Each row is a point on a landscape with many valleys, with its height.
From any point a ball takes the steepest step (drop divided by distance) to one of its 2 nearest points. It stops when none of these is lower. Distance is the straight distance between rows; heights are no part of it.
Z802: [ 12 -13  -3  -7   2 -19  39  -3 -28  -7  -8   3   8 -21  14  20 -13  13
  -9   8   0   8  45   0 -15   8 -11  17   0   4 -20  29  -5   3 -15  13]  h=293
Z326: [  0 -17  -6  -4 -11  11 -24 -10 -20 -31  -3 -19 -38 -34 -20 -36  15  16
  39 -28  22 -54 -39  -4  29  35 -19  -9   6  22   1 -15  13 -39  -5 -33]  h=294
Z103: [ 37  36   9  32 -23  28  -1  -7  31   9  -2   6  -6  21  -6  -6  -1 -34
  -2   6  15  11 -36 -15  -2 -15  12   9   5 -19  38  -2  -2  12  16  -9]  h=458
Z806: [-10  17 -17 -24 -16  -8  -8  42  37   5   3   2  46   3  -4  23   3  -1
  -2  10 -17  28  -5   5 -18 -13  -5  -7 -21 -16  29  21   7  13  15  14]  h=279
Z568: [ 22 -31   7 -19  12 -15  39 -18 -22 -31 -17  -4  24 -46  16  -2  -6  10
   7  19  24   1  28 -19  17   6 -26  21   6 -26   3  17 -26  -7  -4  26]  h=176
Z161: [-18   4 -13  23 -14  14 -16 -24   3   6   4 -15 -36   3 -28 -21  -2 -14
  13 -30   7 -44 -23  18  -1  23  -5  -5  14  13   4 -13  13 -20   2 -45]  h=215
Z563: [ 29   7   2  -7  -1 -37  -9 -33  -7  36  -5 -10 -35  -1  -8  19 -18 -21
  -7 -10  -1 -10  -6   5 -16   8  16  -7  13  -8 -12  13   2   6 -29   1]  h=256
Z619: [-19  11  35  19   8  32   7  10  -7 -46  11  10  30  31   4  -4  23   3
  20   0  19  -5 -14   6  10 -14  -1   0  22   5  14 -32   1   9  12   9]  h=440
Z674: [ 16  10 -25  -4  14 -19 -14  17  22  61   5  10 -29  23  16  -7   4   7
 -36  14 -30  49  10   0 -33 -21   0  -7 -40  -6   5  16   0  16  -1   9]  h=422
Z173: [-34  -1  -5   6  38  -9 -10 -23  -8  10   5  -4 -10  30  14 -14   7   8
   5 -28 -51   4  23  27  11  17   3   7   8   1 -48   6  -6   8 -25   6]  h=710
Z683: [-15   0 -36   0  19 -19  -3  30  21  63 -10   8 -25  57  17 -10  13  24
 -35   3 -23  41   9   1 -32 -32  11   6 -44   8  -4  -2   7   0  10  -2]  h=404
Z657: [-32 -15 -25 -29   0  -2  12  41  -4 -16  -3  10  33 -40  -5  30   0  29
   4  15 -25   7  42   6 -14   8  -4 -13 -23   6  -4  18   0   6   1  18]  h=413
Z151: [  0  13  28 -41  -6 -21 -59   2 -18 -27  15  -5  10 -10  -8   0  46  18
  30   3 -34 -14 -33 -12  33  -8  27  -2  17   3  -1 -19 -17  17  -6  31]  h=284
Z857: [-14   1   0 -24 -42 -20 -15  12  20 -16  -3  -8  42 -20 -22  37  -4 -16
  10  -4   9  -6 -15  -3 -25   3  -2  -1  10 -25  12  19   4  11  10  -4]  h=86
Z678: [ -1 -28  -9  -9 -31  -4   3 -11 -10 -25 -15 -23  -8 -60 -17 -25 -12  -6
  36 -13  46 -43 -34 -18  31  22 -19 -16  -6 -16  21  -4  -1 -38  20 -23]  h=363
Z344: [ 26   9   5  26  -1  34  12  -4  -2   0  -9  10 -29 -20  -9 -50  -2  -8
   8  20  17  -7 -20 -25  31  -6   1  -5  -3  13  33 -33   8  -9  27 -14]  h=528
Z719: [ 35 -20  28   6   6 -11  43 -40 -13 -25 -24  -1  14 -32  15 -21 -19 -13
  -1  18  41   6   9 -23  35   0 -27  38  21 -29   2  19 -27 -13   5  20]  h=218
Z382: [-52  -2  -2  -3 -28  14 -18  10  22  -2  26 -36  -6  47 -32   6  14   5
   3 -36  11 -41 -19  33  -7  18   8 -30   3  27 -27   1  39 -14 -13 -47]  h=122
Z554: [  1  23  25   2 -19   0  -2  27  34 -22  13 -12  58  45  -2  40  -1 -20
   2   6  25  11 -39  -3  -5 -21   3   2   6 -22   7   6  16  22   0  -1]  h=174
Z845: [ 27 -18  16   9  12 -17  26 -44 -18   4 -18  -9 -32 -30   5 -36 -22 -10
  11  -7  23 -17 -12 -18  35  18 -19   4  14 -18  -1  -1 -16 -14  -1  -7]  h=296
Z504: [-26 -28 -19 -28   1 -16   6  -7 -18 -35 -12 -12  22 -51  -1   2  -3   6
  26 -11  -4 -30  12   2  14  29 -25   9   0 -28   0  10 -16 -15  -2   8]  h=441
Z267: [ 39 -26  -8  -5   4 -12  49  -4 -18  -3 -17  -5  12 -62  20 -19 -11  -4
   1  36  29  20  31 -34  16   7 -16  13  -6 -19   7  21 -10 -14  -1  23]  h=141
Z560: [ 25  -8 -21 -16  -8 -17  23   7  -3  10 -13  -7   2 -61   6  -1  -4  -4
  -2  28   2  17  23 -24 -11  12  -1  -1 -11 -14  16  19   5  -4   0  13]  h=108
Z658: [-42 -18 -60  -3   4   5  17  31  10  37  -8  11  -1   4   8  -2   9  30
 -23  -7 -25  23  43  20 -29 -14  -4  -2 -42  15 -11  11   6 -14  14  -9]  h=359
Z386: [  7  -5   0 -28   1 -21   7  11  -1 -30  -2  -1  39 -38   2  22   4  -2
   2  24  -5  13  15 -15  -6   1  -7  15   8 -18  11  24 -19  20  11  30]  h=366
Z648: [ -4  25  21 -15  12 -15 -51  25   8   9  31  -5   8  48  10  -6  26  13
  11   5 -47  12 -37   9  27 -16  31 -17  -6  16   0 -20   0  22  -2  23]  h=803
Z685: [ 13  10 -29  21   4   9  35 -26  11  16 -17  -2 -13 -25   5 -37 -20 -25
   4   2   2  -6  10  -7  17  10 -21  24  -8 -31  16  -3 -14  -9   8 -12]  h=387
Z280: [ 30  -8  42  -5  13  -8 -11 -42 -23 -22  -1   2 -11   1   4   5  17 -21
  -3  13  11 -11 -22  -5  16 -11  10   7  35 -14  -1  -6 -29  11 -13  15]  h=778
Z703: [ 50   6  38  -4   4 -34  -5 -39 -11   2  -3  -6  -6   6   9  24   5 -20
 -15  17   4   7  -5  -8   0 -11  19  17  38 -20  -8  15 -31  21 -21  22]  h=789
Z295: [ 29   2  54   2  -6  20 -25 -13 -25 -37  10  11 -17  13  -5  -8  30   3
   7  10  28 -15 -40 -12  25 -16  16 -12  29  14  13 -45  -5   0   3   7]  h=591
Z831: [ -4  12  -8  -5 -14 -20  17  14  30   2  -2  -5  52   6   7  42 -22 -18
 -21   2  -8  24  11   5 -24  -1 -12  22   2 -35   1  41 -10  22   6  14]  h=329
Z803: [-30   0  -5  29  -9  51  -3  26  -6  -2  16  18 -17  42  -4 -13   7  24
   4  -9  31 -12 -12  20  -1  -7   2 -26 -15  52   3 -39  37 -16   5 -34]  h=189
Z46: [-26   7 -11 -21  10 -10 -34  29   9  19  12   3   1  24   0  -1  14  21
  -1  -2 -45  13  11  17  -1   1  21 -13 -21  13 -10  -7   3  12  -2  15]  h=820
Z144: [-14 -20  18 -25  15 -16  -8   0 -32 -30   6   1   0 -19   8   2  16  19
   9   8 -19  -9  21  -6   7  11   3  -1  15   8 -20  -4 -15   3 -15  26]  h=204
Z830: [ -4 -48  16 -36 -11 -27  10 -11 -38 -42  -3  -3   7 -37   0  36  -5  11
   3   4  27 -12  41   1 -13   7 -14  -1  -1  -2 -27  23 -16 -12 -18  16]  h=237
Z146: [  4 -52  16 -35 -22  -9   7 -10 -37 -52  -5  -6  -7 -52  -6  21  -2  17
  10   5  53 -20  18  -6  -3   9  -9 -18  -2  -2 -14  12  -8 -27  -9   2]  h=208
Z346: [ -4 -14  23 -20  30 -13 -22 -16 -32 -23   6  -6 -18 -10   5  -6  22   6
  22  -7 -36  -8  -7  -4  19  17   8   3  21  -1 -29 -14 -15   4 -29  21]  h=230
Z810: [ 29   4 -20  22   1  17  23  -2  -2  29  -6  11 -24 -14   6 -27 -13  -8
 -14  14  12  15  15  -9  -9  -2   6  -2 -11   9  17 -10  11 -10   7  -5]  h=382
Z6: [ -1  -6  15 -16 -13  -2   2  42  11 -17  12  -2  48  26   3  50  -9  -8
  -8   6  30  15 -17   1 -18 -15   5 -14 -17  -2  -4  12  26  12  -7   8]  h=217
Z137: [-24   3   6  20  46   1   2 -45 -25  11   5  -1 -36  36  22 -23   4  12
   3 -30 -38  -2  17  26  10  21  -7  10  25  20 -65  -5  -1  -5 -41   0]  h=696
Z364: [ 19 -10  36 -32   3 -14 -46 -18 -34 -21   7  -7 -22 -15 -10  -4  40  10
  21   2 -10 -20 -32  -1  24  -2  26  -8  25   6 -10 -23 -17   1 -11  19]  h=260
Z621: [ -1  14  16  33  51  13  14 -42 -29  15  -3  11 -47  29  24 -38  -1   8
 -10 -14 -18  -2  14  12  33   9 -10  13  32  16 -28 -28 -11   1 -29   5]  h=678
Z159: [-18 -12  -8  -2 -33  14 -10  -5  -2 -32   1 -17  -9 -36 -26 -17   1   3
  37 -16  41 -54 -29  -8  22  25 -17 -12   3  17  20 -13  23 -35   9 -36]  h=330
Z889: [-20 -26 -43 -36   9 -17  -1  -1 -10  -3 -16 -21   7 -74   0 -29  -3  12
  36 -12 -22 -28   5  -5  28  34 -18   6 -14 -24  -2  18 -12  -7   0   2]  h=467
Z378: [ 28  -2   7  12   1 -15  -4 -49 -10  27  -6  -9 -55  -1 -16  -8 -23 -19
   1 -21   7 -29 -16   3   3  13   6  -7  21   4 -15   0   2  -9 -16 -26]  h=289
Z814: [ -2  12  35  36 -16  52   8   9   9 -41   1  19  31  29 -10   9   1  -9
  15  -8  48 -14 -29 -12   4 -13 -13   4  18   5  16 -30  14  -2  23 -21]  h=405
Z73: [-22  23  12 -44 -11 -25 -64  28  13  -4  10   3  28 -17  -6   6  31  22
  22   4 -44  -5 -16  -3  22   4  17 -20   4  -1  11  -3  -8  13   7  38]  h=307
Z24: [-10  -1 -54  -3   6   7  -2  24  12  39  -5  12 -14 -10   4 -23  21  16
 -17  16 -24  24  23   3 -23 -10   0   7 -39   6  21  -6   4  -4  16   1]  h=337
Z628: [-57 -11  11   4   7   9   3  -8 -14 -46  14  -6  16  17   1   9  10   8
  15 -30  -1 -20   3  18  -5  26  -5  -7  24  -1 -25   7   1 -15  -8 -13]  h=395
Z783: [  6   8  41  30  13  23  16 -19 -13 -45   1  13  15  35   9   0  10 -11
  -1  -4  23   0 -15  -4   8  -8  -3  16  41   3   1 -22 -17  11   7   3]  h=466
Z202: [ -9 -14  27 -31  19 -32  -8  23  -9  -3  13   4  22  12  12  30   7  18
 -10   9 -25  15  23   1 -12   1  14 -17   0   5 -26  24 -12  24 -11  34]  h=146
Z13: [ -1   7  15 -35  11 -31 -15  23  18 -17   3   7  48 -24  -2  13  18   7
   4  21 -34  15  12 -16  -1  -1   6   4  10 -15  14  18 -32  28  14  43]  h=345
Z208: [-31  -5 -19  18 -14  40   7  43  15  12  14   7   6  57  -9   3   2  34
  -8  -7  37   1 -11  12  -3 -34  -1 -25 -51  48   3 -33  48 -17  12 -36]  h=231
Z193: [ 50 -13  31  21   3  -8  39 -43 -15  -8 -25  -4 -17 -24  13 -38 -27 -14
  -1  13  34   2 -10 -28  50  -6 -19  22  20 -22   4   2 -27 -14   5   4]  h=255
Z573: [  4  11  35  27  -7  36 -11 -12 -15 -34   8   7 -24  11  -9 -22  12   4
  14 -10  28 -30 -37  -3  25  -1   2  -9  29  23  19 -44   6 -11  14 -22]  h=570
Z571: [ 35   4 -10 -21  -1 -37  -2  -5  -1  25  -2  -1 -11 -40   5  11  -6  -9
 -10  28 -14  27  21 -16 -18   5   5  -8  -4 -23   9  31  -8   9  -4  27]  h=83
Z2: [  5  24  22  -8  34 -21 -36 -20   8  28  10  -4   2  32   4   8  19 -12
   1  -4 -60   7 -20   9   9 -10  20   5  23 -22 -12  -2 -28  34  -7  28]  h=172
Z509: [-13  23   3 -28  20 -19 -67  26  28  33  16   9   3  30   3 -14  24  21
   2  -5 -62  21 -16  14  20  -8  20 -20 -15  11 -15  -6  -7  12   1  33]  h=810
Z232: [ 16 -22  15 -13 -26  11   0  11 -24 -32   0   5   4 -42 -12   7   1   9
  17  14  48  -8  -8 -24   1  -2   3 -22  -2  21  17  -8  17 -15  10   2]  h=787
Z88: [-15 -20 -51 -11 -18   8  -8   1 -12   4 -13 -17 -40 -48 -19 -22  -6   8
  19 -13   3 -31   7   2   1  33  -6 -15 -26  22  -2  -8  21 -39 -11 -31]  h=273
Z714: [-28 -14   2 -23 -47  -5  -7   1  10 -22  10 -19  23 -21 -32  38   2 -10
  15 -13  34 -35 -10   2 -20   9  -6 -11  13  -6  -6  10  20  -3   1 -20]  h=129
Z207: [-27   1  -5  -5  24 -22  -1 -18 -11   7   0   1   2  -1   5   3  -5   1
   0 -13 -39   2  27  10   6  21  -1  19  19 -10 -26  15 -18  12 -13  16]  h=723
Z970: [-43 -12 -17 -10   5  24 -20  19 -18 -22   6  -9 -23 -14  -4 -22  29  29
  26 -14 -23 -17  10  16  10  27  -2 -15 -12  41 -21 -16  23 -20 -21 -23]  h=334
Z934: [-28 -18 -51  -8  13 -26   5 -22  -6  49 -16   0 -32 -23   5   6 -24  22
  -5 -17 -44  10  62  24 -10  19 -15  15 -24   1 -46  31   3  -8 -20   5]  h=175
Z728: [ -3   2 -37   4  24 -11  26  28  34  38  -8  12  17  33  31   6  -7  14
 -49  13 -30  55  36  11 -35 -26 -17  29 -36  -9 -11  25  -7   9   9   8]  h=867
Z307: [ 32  -6   0  15   2   0  10 -39 -20  15 -12  -8 -47 -20  -8 -29 -24 -16
   6  -4  12 -16 -13 -11  21  13   7  -8  12  -6   7  -8  -4 -18  -1 -22]  h=319
Z371: [  1  -4 -27  -8  -3 -14   1  31  15  38   7  -5  -6  28   4  26 -19   4
 -31  -1   0  26   7  16 -39 -18   6 -18 -45  13 -11  18  17   3 -13 -12]  h=840
Z377: [-16  22 -10 -12  -8  -1  -1  30  47 -13   0   3  70   8   2  28  -2  -9
  -7   8 -25  32  -3  -4 -15 -11 -12  12 -10 -38  27  28 -10  24  23  18]  h=301
Z450: [-18  11  30 -12  27 -30 -24 -16   6   0  10  -4  23  43   1  16   3  -6
  -3 -16 -43   0  -7  18   9   2  16  -2  25 -20 -29  12 -25  27  -6  26]  h=143
Z93: [-18   2   4 -24   4 -13  -8  52  30  -6  13   0  48  32   2  36  -5  11
  -8  12  -9  33 -11   5 -10 -17   7 -19 -34   1   3  12  17  18   8  17]  h=252
Z152: [ 21 -30  22 -27   1 -30  24 -15 -43 -16  -9   0   1 -36  15  27  -8  19
  -3  11  19   3  48  -4 -11  -2 -11  11  12   5 -30  27 -12   3 -27  29]  h=266
Z762: [ 38   1  19  38   5  25  31 -19  -7 -12 -20   8  -9  -9  10 -21 -23 -20
  -7   3  23  -2   2 -25  26  -2 -13  19  23  -6  18  -9  -1  -8  16 -12]  h=302
Z277: [ -5  -8   7  18  -2  17 -17 -13 -18  -5  -3  -7 -52 -14 -13 -31  -1   4
  17 -25  12 -40 -26   2  20  24  -6 -10  10  28  -1 -23  10 -27   0 -38]  h=253
Z980: [-36 -19  18 -28  16 -12   2  30 -25 -23   8   8  25   5  20  18   1  22
   7   4 -30   6  40   2   1   7  16 -18  -7   9 -33  13  -5  14  -8  29]  h=173
Z490: [ 29  -4   4  64 -10  56  24   2   0   3  -8  19 -18  -6  -7 -17 -43  -9
 -30  -2  33  13  -1 -13   1 -15  -7   5  -2  26  14 -11  38 -13  40 -44]  h=473
Z201: [ -1 -23 -55  -5  -7  -6  18 -16 -11  31 -16  -4 -39 -55  -9 -19 -36   6
  -2  -4   7 -16  32   9 -14  28  -9 -13 -28   3  -3   8   8 -32  -5 -25]  h=239
Z215: [ 41  37   2  14  -3   4  -4   1  22  30   0   1 -13  15   7  -6   6 -26
 -12  20 -11  29 -15  -7 -12 -12  16   1  -1 -12  29  -2  -4  13   3  10]  h=451
Z839: [ -4   3 -27 -25  12 -33  -8  15  18  38  -2   3  -3 -24   3  10  -7   5
 -20  15 -39  30  38   0 -26   6  -2  -8 -19 -11  -6  36  -8  18  -2  23]  h=109
Z163: [-55  -5  -6   0   9  13 -16   8  -6 -23  10 -13   3  23  -5 -15  18  11
  17 -33 -28 -19   2  32   1  26   3 -10   6  21 -31  -2  13 -13 -12 -21]  h=367
Z44: [ 17  21  24   4   8   4 -11 -20  -5 -13  -2  -1  -2  10  -2  -5  17 -15
  12  11  -3  -8 -27 -11  16  -4  13   8  24 -16  19 -25 -22  18   1  13]  h=766
Z777: [-34 -20 -51  -4  -1  27 -22  12  -8   7  -3  -9 -42 -23 -15 -29  14  25
  22 -25 -18 -18  16  16  -6  24  -2  -6 -27  38 -22 -12  22 -29 -11 -36]  h=306
Z523: [ -6  14  13 -36  16 -22 -32   8   8  -5   5   3  20 -32  -2  -6  25   5
  15  15 -42   4   5 -18  18   6  10   4   8  -7  17  -5 -20  19   3  39]  h=327
Z493: [-40  -3 -21 -31  16   8 -10  55   4  -7   7  15  37 -18   7   5  22  38
   4  21 -41  16  30   8   5   1   3 -11 -23  15   4   2   0   4  10  31]  h=430
Z851: [ 15   9   9  36  -2   4  35 -37  -2  10 -11   5 -13  16   2   5 -35 -17
 -10 -12  12  -1  13   6  -8   3 -11  19  23  -1 -10   5 -16  -2  -6 -22]  h=384
Z494: [ 28  15   6  25 -28  29  11  19  19 -10  -5   5  31  -3  -2  19 -14 -25
  -3  10  46   7 -15 -17 -14  -6   2   5   0  -9  19   5  23  -1  17  -8]  h=414
Z423: [ 28  10  32  22  14  31  -2  12 -15   0  10  12 -18  39  10 -14  -1  -3
 -14   9  12   5 -19   0   5 -16  20 -14  12  30   5 -30   1  15  -3   6]  h=626
Z611: [ 18  16  14  44   0  19  30 -19   8  10  -1   6   1  51   6   8 -31 -29
 -23 -16  20   4   1  17  -9  -9  -4  15  17   1  -7   4  -3   9  -1 -28]  h=412
Z43: [ 10   9  -9  47  -4  45  37   0  14 -15 -12  19  20   5  11 -10 -12 -19
  -6   6  20  10  11 -12   3  -4 -21  27   6 -13  23 -11  -3  -3  22 -14]  h=340
Z266: [-25 -20  -9 -20  -3   4  16  22  -8 -37  -6   6  45 -29  -1  28   5   5
  10  12   0  -1  19   2 -10   5 -11   1   1  -6   6   7  -1  -1   9  10]  h=390
Z258: [-21  36   8  -8  -8 -12 -42  19  24   2  20  -5  29  50  -5   6  20   2
  10  -4 -36   6 -32  12  16 -19  22 -11  -7   1  17 -11  -4  25   9  10]  h=791
Z102: [ 23  -7   7  51  -7  45  20  -4  -6   0  -7  17 -34 -19 -11 -42 -27  -7
  -8   2  24   1 -18 -24  27 -12  -4  -3  -6  26  39 -29  31 -13  38 -40]  h=504
Z279: [ 12  21  -9   8  18 -28 -19 -37  14  52   2  -5 -37  30  -5  14 -11 -24
 -16 -27 -31   6  -6  25 -15  -8  13   6  11 -17 -20  13  -4  16 -17  -1]  h=224
Z311: [-41  -8 -12   9 -31  24  -8  -4  14   4  16 -19 -24  21 -34  -2  -3  -7
   6 -37  17 -46 -13  19 -18  19 -12 -19   7  23 -11  -6  29 -23  -6 -59]  h=171
Z481: [ 14  12  11  13  23   8  -6   4 -17  15   9   3 -22  29  12 -21  16  -5
  -7   6 -13   8   4   4  -1  -5  17  -6   3  15  -7 -24  -6  18 -11  14]  h=641
Z663: [-20  -6 -30 -25   9 -43   2  -5  14  40  -3   6  -4 -21  -7  22 -35   9
 -11 -13 -38   8  51  21 -28  16  -6   8 -15 -10 -26  52  -3   4 -14  12]  h=139
Z183: [  5 -12 -30  -2  12  -2  17  46   6  29   9   8  -4  21  20  15   3  25
 -35  23  -9  37  30   5 -30 -22   6 -17 -55  29 -12  11  13   5  -2  13]  h=850
Z669: [  5   1  17 -24 -29 -19 -28 -17  -6 -19  -5 -16  -4 -26 -25  12  20  -4
  30   2  22 -28 -36  -7   8   7  14 -11  17  -6  17  -7  -3  -3   1  -3]  h=764
Z345: [ -8  12   2  40 -14  48  19  11  22 -22   1  18  37  18  -7   2  -4 -21
   2 -13  29  -4 -11   4  -3 -14 -23  13   7  -4  24 -25   9  -2  27 -29]  h=373
Z265: [-39 -22 -53   7  12  -1  16  30  10  44 -13   7 -17  46  14  -8   8  27
 -31 -13 -19  25  29  12 -39 -18  12   3 -48  15 -22   4  15 -17  11 -18]  h=380
Z617: [ 12  13   0  26  54  10  14 -38 -13  39   0   5 -45  16  24 -43  12   1
  -9   3 -37   5  16   1  23   0   2  18  15  12 -18 -29  -9  10 -26  22]  h=665
Z505: [-26   0  38 -27  31 -28 -19   7   3  -6  15  -4  30  48   6  17  -4   8
  -7 -11 -36   7   5  12   0   1  34 -22  -7  -2 -39  15 -12  20  -9  25]  h=110
Z429: [-49   9   3  17 -15  34 -12  14  10 -10  24 -13  -6  61 -10 -17  16  19
   6 -27  20 -32 -26  27   8  -2   7 -28  -7  47 -10 -24  42 -18  -7 -39]  h=144
Z177: [-12 -38   8 -29 -42 -15   4 -12 -14 -40   0 -14   6 -41 -25  32 -10  -2
   6 -13  49 -34   6   2 -17   6 -11 -20  10 -10 -11  15  12 -28  -6 -22]  h=170
Z553: [ 29 -25  23 -24 -28  -7 -16 -10 -15 -30  -3  -3  -5 -43 -17   7  13  -4
  15  19  54  -8 -18 -24  15  -5  14 -11   5  -5  18  -2  -4 -15   7   6]  h=776
Z362: [-11  19 -22  15  -9  28   2  37  22   9  10  10  13  35  -1  -4  10   7
  -4   6  14  12 -10  11 -12 -25   3  -1 -31  16  27 -26  16   2  21 -11]  h=295
Z769: [  6  24   5  28 -15  38 -11  -7   3   5   5  12 -22  10 -17 -28  13  -7
  14   4  20 -19 -31 -10  27  -9  11  -5   4  24  43 -41  11  -8  23 -23]  h=548
Z530: [ 16  10   6   4  47  -8 -12 -20 -11  36   6   6 -32  16  22 -27  21   5
 -12  17 -42  16  11   0  16  -5  16   0  10  16 -12 -25  -7  18 -26  35]  h=654
Z48: [  7   7   7  25  23 -16  41 -47 -19  15 -18   4 -19   7  16 -11 -30  -7
  -3 -11   0 -10  19  10   7  16 -25  35  25  -8 -20   4 -16  -3 -18  -2]  h=354
Z958: [ 28   4  52   1  -1   8 -21   3 -25 -15  22   2 -13  34   5   1  23  -1
   0   9  15  -3 -27  -8   3 -19  30 -19  18  24  -6 -25  -4  14  -9  10]  h=609
Z603: [-18  11 -24  28 -13  50   5  40  28  12   9  14  24  46  -8   3   4  16
  -5   4  43  16 -22   4  -2 -38 -11  -3 -39  27  13 -33  38  -6  28 -30]  h=265
Z903: [ 10 -10 -38   3  18   0  20  48  34  37  -4  16   9  20  26   7   3  19
 -54  26 -10  57  28  -1 -41 -27 -14   7 -47   7  -2  22  12   1   2   9]  h=859
Z143: [ 28  15 -15  -3 -10 -30  13   6  28  25  -1  -1  22   1  18  34 -26 -12
 -32  15 -10  32  23   7 -33   1  -8  18  -8 -24   0  54  -3  21  -6  13]  h=352
Z167: [ 18  29  12   5  35 -17 -31 -39  11  49  11   2 -32  45   7  10   6 -22
  -8 -12 -52   4 -24   9  12 -18  29   4  25 -24 -15  -3 -19  29 -19  22]  h=194
Z601: [-13 -21   1 -14  -3   3  13  -6 -17 -55  -8  -1  28 -33 -12  14   7   1
  22   4  22 -23   0  -4   2  14 -19   9   8 -17   9   0  -8 -12   5   3]  h=415
Z701: [-33   1 -34 -21  -3 -17 -23  25  18  43   6   0 -14  16 -10   9  -6  14
 -13  -8 -24  20  12  19 -29  -4  14 -12 -37   1 -10  13   8   2  -3  -2]  h=829
Z529: [ 11  13 -45  23   2   9  23 -17  11  41 -14   1 -20 -11   3 -32 -13 -12
 -17   7  -7  24  24  -5  -8  -3  -6  18 -17  -5  17  -5  -8  -5  12  -9]  h=362
Z766: [-11   5 -37   2 -18  15   2  40  19  24   4   5   9   3   1  -1  13  14
 -14  10   1  21  14   7 -21 -23  -4  -1 -37  11  28  -6  14  -2  17  -2]  h=317
Z172: [ 44  35   9  23 -45  21  -8   8  29   2  -5   3  16  -5 -13  10  -8 -30
   3  12  36   7 -45 -23  -2 -20   8  -4   0 -15  40   3  19   2  19 -14]  h=438
Z866: [ 53  22  30  -4 -16 -21  -1 -17  17   1  -8  -9  17  -7   5  21   8 -34
  -7  22   8  18 -21 -26  -1 -12  15  16  20 -42  18  29 -18  16  -4  25]  h=802
Z631: [  9  21 -16  30 -12  22  35 -35  23   4 -22 -13 -10 -14  -6 -54 -19 -33
  20   0   5 -12 -26 -22  38   7 -17  22  -5 -44  40 -12 -28 -12  26 -18]  h=419
Z421: [ 22   1  -5  -2 -33   8  -7  14  -9   6   4  -1  -8 -27 -17   7 -11  -5
   2  13  34 -11  -4  -8 -20  -4  10 -24 -12  20  18  -6  25 -13   0 -15]  h=801
Z292: [  2  28  22   2  -4   0 -18   9  14  -4  16   2  24  37  -2  13  16 -10
   2   4 -14   7 -26   2  -7 -17  20   0  14 -11  20 -16 -19  28   4  20]  h=779
Z384: [ 15   2  -3   0  14 -28  32 -36 -19  10 -15  -5 -13 -22  10  -2 -24  -9
   3   1   3  -9  32  -2   1  14 -16  17   9 -13  -5  18 -14   0 -18   9]  h=325
Z722: [ 31  -6  -1  39 -31  41  15  17   5   7 -11   7   4 -15  -6   7 -34 -16
 -23   3  43   0  -3 -18  -9 -11  -4  -2  -7  18  10  -8  34 -13  24 -34]  h=444
Z874: [  5   6  17  -5 -30  -3  -5   5  20 -27  -4  -2  59   2  -4  43   4 -25
   5   1  23   6 -19 -14 -20 -14   1  17  18 -31  11  19  -3  17  16   7]  h=127
Z204: [-18 -18  17  -6   1  11  -3 -10 -16 -57   3   0  12 -17  -7 -11  15  12
  23  -6  33 -26 -14  -7  14  17 -21   3  20  -4   7 -26  -4 -21   9  -7]  h=439
Z946: [ 29  -1 -10   5  -6 -13  36  23   8  13   3  -4  33   5  31  47 -36   1
 -34  12  12  24  36   7 -30  -3  -9  19  -7   0 -21  47  14   3 -21   8]  h=381
Z720: [ 15  12  40  56   1  35  24 -15   2 -21   3  18   8  57   9   4 -22 -25
 -19 -11  32   6 -27   1  -5 -17  -6  11  33   9  -2 -16  -1  15   6 -24]  h=442
Z101: [-44 -12  14   6  -1  28  10   1 -12 -59  12   4   4   1 -11  -3  12  20
  18 -26  32 -37  -4   2  -1  24 -28 -11  25   9  -9 -18   1 -33   0 -28]  h=426
Z62: [ -2   3   4 -12   5 -21 -20 -31  -6 -10 -10 -19  -7 -27 -15  -1  14 -19
  29 -11 -13 -29 -27  -1  16  15   3  14  17 -32   3  -1 -16   2  -2   1]  h=750
Z272: [-15   5  -3 -10   5 -22  -7 -16   8  -5  -6  -2  12 -10  -3   9   1 -21
   9  -6 -28  -7   1  -1   3  11   3  21  16 -32   5  13 -30  15   4  10]  h=736
Z486: [-15 -14 -53  -4   6 -15  28 -17 -12  34 -15  -4 -22 -32   8  -7 -25   6
  -8  -8 -18  -6  45  18 -10  21 -25  18 -18  -2 -12  16  -5 -15 -18 -15]  h=206
Z339: [ 38  19   0  -3  -1 -16 -17  12  13  47   3   0 -26  12   8   4   2 -12
 -26  21 -14  33 -11  -1 -26 -14  18 -15 -16 -11  14  16  -1  16  -8  16]  h=437

Where does a ball stop that starts at each point below?
Z183: Z44
Z683: Z382
Z386: Z505
Z48: Z857
Z159: Z382
Z678: Z382
Z377: Z857
Z946: Z857
Z101: Z571
Z378: Z505
Z814: Z571
Z845: Z571
Z232: Z494
Z201: Z571

For each start below, name every point that the ball comes to, in order.
Z720: Z611 Z851 Z48 Z384 Z802 Z152 Z830 Z146 Z177 Z714 Z857
Z215: Z339 Z674 Z683 Z265 Z658 Z24 Z766 Z362 Z603 Z208 Z803 Z429 Z382
Z783: Z619 Z814 Z345 Z43 Z762 Z193 Z719 Z568 Z267 Z560 Z571
Z137: Z621 Z617 Z530 Z481 Z423 Z958 Z295 Z573 Z769 Z344 Z102 Z490 Z722 Z494
Z307: Z378 Z563 Z279 Z167 Z2 Z450 Z505
Z903: Z183 Z371 Z701 Z46 Z509 Z648 Z258 Z292 Z44
